Points on a hilly landscape, in no order, each with its height.
From any point a climber steps to the highest of the 2 points nearest to it. It stops when none of these is higher. Distance is the straight distance between rows; heights are no part of it.
k_11 height 7.00: [ 80  96 132 136 136 113 112  62 164 129 114 146 153 134 114 114 150 138
 168 115]
k_590 height 5.16: [144 135 127  97 138  74 113 159 144 163 154  98 128 136 109  88 134 115
 137 143]
k_350 height 4.68: [ 92 177 123 131 120 150 131 172 125 101 128 125 146 143 105 170  81 123
 105 119]
k_152 height 6.44: [208 120 141 120 123  81 138 140 139 178 129 114 108 177 166 138 111 149
 117 134]
k_924 height 5.32: [167 138 129 165 185 172 151 164 108 108 100 123 144  89 133 112 121 125
 105 135]
k_871 height 1.85: [161 120 123 156 111  89 132 115 103 148 107  76 154  80 125 176  59 142
 137 136]
k_696 height 6.45: [116 145 153 117 154 170 101 147 139 133 112 111 172 121 145 101 153  91
 158 123]
k_540 height 2.91: [138 138 162 130  72 114 124  98 164 133 113 120 142 160 147 153 107 120
 109 112]
k_342 height 1.43: [135 170 111 156 158  84 129 162 135 134 112  98 146 112  86 181  73 134
 128 142]
k_172 height 3.18: [129 122 129 169 114 135 125 108 105 172 117 146 162 140 161 176 115 166
 104 118]
k_43 height 0.77: [ 99 148 174 152 159 233 108 153 102  93 130 145 125  86  94 168 122 136
 167 164]
k_532 height 7.95: [103 108 138 140 119 134 100  19 168 127 122 105 118 137  97 113 136 130
 123 128]
k_432 height 5.10: [142 133 120 125 138 105 131 176 135  96 134 126 140 123 139 116 127 142
 154 109]
k_24 height 4.61: [119 124 109 137 143 149 139 105 112 179 146 174  86 142 172 126 125 151
  66 141]
k_825 height 2.53: [ 78 132 142 111  63 121 110 119 143 127 135 133 136 142 153 162 111 109
 140  85]
k_537 height 1.91: [ 88 137 147  72  99 120 106  55 170 121 128 116 107 161 145  88 155  89
 139  91]
k_397 height 4.59: [160 107 142 133 131 162 149 162  99 117  99 157  81  83 168 111 121 113
  81  90]
k_463 height 6.42: [118 109 102 139 141 148 143 158 149  86 192 142 141 121 164  99 133 142
 105 145]
k_423 height 5.22: [136 104 141 113 163 181 170 145 119  96 117 166  83  86 145  57 157  99
  79 107]
k_859 height 3.01: [167 105 116 127 123 118 119  84 138 129 142  94  57 100 158  61 134 108
 136 138]
k_3 height 4.84: [163 132 101 171 152 156 164 185  91  50 101 130 173  79 123 136  93 127
 132 122]
k_136 height 5.76: [143 144 106 155 150 175 142 130 138 116 140 133 139 124 148 106 116 136
  83 141]
k_445 height 5.95: [106 137 144  93 155 152 126 159 147 132 178 160  85 161 177 155 151 151
 137 147]
k_481 height 3.81: [126 132 127 114 121 111 111 200  90 108  96 136 172  94 125 168 113 118
 200  88]
k_6 height 1.54: [156 147 114 132  70  77 129 109 159 157 167 115 196 192 103 140 105 148
  88 153]
k_18 height 3.63: [104 135 140 122 118  99  99 144 131 130 135 110 113 134 142 186 101 160
 168 132]
k_750 height 6.04: [148  84 133 113  97 100 127  63 158 111 132 131 159 136 125  79 164 105
 125 111]
k_876 height 3.71: [ 96 138  96 143 150 157 131 177  99  68 107 146 187  82  56 137 123 123
 126 112]
k_726 height 2.10: [124 140 159 193 146 128 100 107 120 140 119 106 121 114 173 215  67 136
 137 152]
k_438 height 4.51: [ 97  82 123 132  99 104 139  63 122 152 159 156 170 154 147 125 146 139
 101 109]
k_347 height 3.94: [117 112 108 132 164 156 160 198  87  65 148 174 155  86  54 130 117 163
 130 141]
k_713 height 0.56: [125 115 170 152 152 228 115 116 116  92 120 135 105  88 153 145 146 130
 156 160]
k_147 height 1.26: [136 152 142 146 200 129 121 150 142 133  96  86 113 112 106 179  91 123
 167 156]
k_584 height 0.93: [102 152 170 131 183 190 119 139 133  97 117 128  87 107  72 155 118 158
 144 172]
k_93 height 3.14: [130 124 167 144 161 106 128 118 138 132 105 128  72 139 155 162 111 168
 169 130]
k_85 height 7.07: [116 142 142 110 151 123  95  71 170 168  96  93 106 129 100 119 140 124
 139 144]
k_486 height 5.86: [154 149 120 153 188 138 126 119 159 139 106  96  69 148 128 119 129 121
 123 165]
k_662 height 6.92: [ 97 128 143 107 136 127 120 180 123 137 142 145 190 117 129  95 175 120
 126 124]
k_72 height 4.92: [141 171  88 124 108 142 140 114 139 163 168  72  54 182 168 108 166  99
 133 141]
k_725 height 1.17: [144 140  89 136  85  65 109  76 173 131 103 124 173 159  43 154 109 141
 136 134]
k_620 height 0.74: [147 100 146 103  65  76  94  77 182 131 117 134 169 188  84 137 162 127
 179 150]
k_52 height 4.64: [122  98  94 106 126  72 149 178 117  79 144 167 138 121 100 107 111 157
 133 111]
k_399 height 2.74: [147 136 134 103  90  72 105 144 132 132  79 117 183 124  59 158 114 114
 177  86]
k_66 height 1.71: [104 112 158 114  79 114  95  87 169 115 106 133 131 160 183 108 170 107
 155  79]
k_524 height 5.47: [108 112 135  79  86  73 115 122 145 170 173 114 136 145 130  84 157 130
 149 145]
k_36 height 3.95: [171 134 100 149  88  85 144 152 106 113 112 124 201 141 143 160  87 120
 124  85]
k_60 height 4.90: [152 133 116 113 183  89 118 208 139 149 133 109 163 118  95 115 125 125
 142 176]
k_47 height 1.09: [127 148 175 125 197 152 119 170 110 101 105 116  92  93  95 148 132 126
 192 160]
k_633 height 4.20: [135 141 133 121 132 162 130 100 160 127 116 133  71 138 148  98 148 109
  89  87]
k_294 height 7.50: [164 135 115 114  95  76 149 138 120 193 159 144 104 159 166 127 118 149
  69 130]
k_959 height 2.70: [109 101 127 170  92 127 114  92 117 116 120 132 160 120 171 176 105 148
 164 110]
k_832 height 4.67: [105 147 179 101 165 158 118 192 120 123  97 166 110 110  63 127 158 114
 139 112]
k_759 height 5.97: [129 113 134 117 166 169 130 147 147  98 124 112 136 106 161  72 181  91
 134 152]
k_945 height 4.25: [ 81 101  96 122 156 115 147 159 120  71 163 182 164 126  68 129 132 176
 148 118]
k_684 height 3.91: [105 142  72 120 136 138 135 187  63  86 145 126 197  82  72 116 131 116
 175 126]
k_449 height 5.21: [143  88 109 143  96  96 128  45 140 152 142 119 146 172 165  95 174 129
 112 148]
k_349 height 4.15: [ 87 155 120 140 108 121 107 166 121  89 121 134 136 154 110 203  96 144
 171 100]
k_150 height 5.37: [154 186  89 139 178 139 140 129 140 158 120  67  26 175 139 107 155  99
 149 148]
k_498 height 4.38: [113 141 145 107 194 148 146 229 114 115 123 180 133 136  64 150 140 140
 128 147]
k_593 height 4.14: [134 138 107 133 163 153 129 169  71 111 109 127 192  82 109 159 127 130
 187 137]
k_57 height 0.37: [111 131 140 156 176 192  87  95 149 123 126 108 111 125 167 149 146 143
 163 171]
k_918 height 4.40: [166 122  74 160 141  98 150 189 105  81 103 114 194 109 104 145 103 120
 144  91]
k_855 height 5.11: [106 122 149 117 171 123 149 159 121 106 122 165 112  91  95 103 134 142
 110 113]
k_675 height 2.50: [140 117  80 107  58  73 117 102  98 130 112 123 194 126  45 148 127 129
 174 107]
k_647 height 1.61: [148 141 121 149 147  98 120 113 123 158 134  89 133 100 119 142  83 131
 101 162]
k_163 height 6.77: [ 78 140 143  95 112 167 120 191 138 112 182 141 133 141 154 144 136 131
 139 128]
k_314 height 3.97: [124 101 150 130 102 152 136 107  96 128 122 130  75  79 166 104  98 126
  93 108]
k_398 height 6.46: [ 92  93 111 117 172 154 175 104 114 119 163 173 121 131 151  57 191 117
  71 118]
k_88 height 4.55: [124 121 133 177 151 174 121 147  86 109  85 157 161  99 126 181 107 127
 166 111]
k_923 height 2.06: [194  95 104 172  87  89 127  47 127 179 122 111 165 152 140 126 110 142
  92 179]
k_227 height 3.96: [ 67  92 127 147 141 151 141  52 132 117 139 151 145 150 138  95 158 136
  82 104]
k_605 height 5.20: [149 149 176 138 156 185 132 172  79 113  80 125 138  74 111 179 104  97
 157 117]
k_865 height 3.05: [113 147 116 129  95 108 123 164 112 109  80 133 171 124  73 175  97 107
 124  59]
k_566 height 3.43: [117 132  95  90  92  80 134 196  90  91 114 121 168  94  81 149 110  98
 165  57]
k_25 height 3.42: [119 102 139 136  84 113 121  87 139 103 134 104  80  81 147  94 104 134
 145 127]
k_935 height 1.78: [188 120 124 124  77  97 141  59 134 174 128 135 194 175 104 119 129 127
  78 170]
k_246 height 7.40: [103  94 118 119 146 152 159 154  95  82 167 169 159 103 166  70 177 130
 103 132]
k_500 height 6.27: [132 112 153 134 109 103  94  75 143 143  83 125 161 104  93 120 127 125
 155  84]
k_54 height 6.00: [150 142 178 119 163 155 137 187 108 141  90 131  81  80 119 159  85 115
 114 120]
k_527 height 5.79: [140 119 108 110 161 147 149 138 140 104 138 141 107 139 149  45 184  90
  79 128]
k_657 height 0.98: [153 113 139 132  68  79 109  69 147 137  82 139 162 175  70 180 115 142
 175 120]
k_254 height 7.51: [ 97 146 137  77 136 121 120 203 137 153 165 134 122 156 136 109 162 125
 122 115]
k_936 height 3.33: [119 135 130 112  82 112 133  84 169 120 130 133  98 145 110 129 105 133
  77 130]
k_14 height 5.18: [ 95 132 123 173 157 187 144 105 113 151 126 163 113 113 137 147 114 159
  86 152]
k_9 height 5.64: [184 133 124 127 114  71 130 163 169 111 132 115 140 176 145 133 111 146
 145 130]
k_979 height 1.35: [143 147 127 116  82  63 131  90 166 145 138 159 152 178  56 128 108 142
  92 157]
k_872 height 2.40: [204 109  94 150 111 103 143  69 123 184 123  95  93 135 169 106 122 124
  94 164]
k_730 height 6.15: [121 136 153 102 153 187 133 154 113 176 132 149  96 137 181 113 182 122
 144 115]
k_276 height 6.34: [ 88 122 119 103 121 109 148 140 117 111 157 143 192 130 104 106 132 126
  93 113]
k_697 height 5.87: [142 109 111  73  68  69 145  91 121 146 202 121 100 162 144  73 165 130
 131 165]
k_652 height 5.31: [113  84 128  82 108  82 141 108 155 111 169 132 131 123 133  53 193 108
 117  96]
k_157 height 4.50: [149 172 111 108  80 116 129 101 147 184 152  78  70 169 139 118 132  88
  83 143]
k_883 height 6.50: [161 121 110  96  78  92 148 135 143 140 191 117  90 170 166  94 135 124
  98 134]
k_808 height 2.63: [120 111 132 177 133 120 106  96 132 148 112 122  74 147 175 188  87 188
 132 153]
k_987 height 4.01: [ 89 112 116 132 112 137 168  80 122 135 160 171  96 138 139 121 134 144
  50 116]
k_888 height 6.48: [114 149 121 141 154 163  90  71 154 177  98  92  61 162 145 124 154 119
 136 161]
k_338 height 5.15: [ 96 156 141 129 135 183 117 168 128 102 144 131 159  93 108 130 112  96
  99 137]
k_738 height 2.16: [ 71 128 160  87  76 119  99  87 135 134 139 132  74 159 135 132 145 115
 126 108]
k_842 height 4.47: [145 137 109 126 121 126 117 128 128 186 170  83  64 149 164 126 136 147
 153 169]
k_353 height 6.84: [119 153 175 101 149 167 119 179 105 150 129 129  94 103 147 128 134 131
 134 130]
k_179 height 3.55: [150 120 123 150 132 126 142 130 123 156 123 129 192 139 173 129 106 128
 118  93]
k_332 height 5.69: [ 78 136 131 127 120 139 130 115 121 125 139 130 131  92 100 110 114 133
 111 132]
k_603 height 2.71: [187 133  97 144 142 123 137  83 103 168 118  69  46 101 182  88 139 104
 127 160]
k_748 height 5.52: [120 146 123 120 171 184 137 145 129 155 135 133  39 155 172 129 165 138
 125 151]
k_139 height 2.24: [168 118 122 175  99 110 130 121  99  99 101 132 143  97 155 188  61 140
 161  96]
k_470 height 4.69: [141 126 147 130 156 221 146 102 113 121 103 134  76 122 156  83 165  85
  90 123]

Call two points neighbours if one is among the 2 nearest of the other. Go from one point of each pair to the other, from neighbour to neighbour, staying as high as possible. Name the lowest point that can't be avoided.
k_332, k_353 -> k_748
k_532, k_294 -> k_157
k_246, k_254 -> k_527
k_294, k_750 -> k_652

For each start below, name the point where the climber stops.
k_713 -> k_246
k_959 -> k_246
k_876 -> k_294
k_675 -> k_353
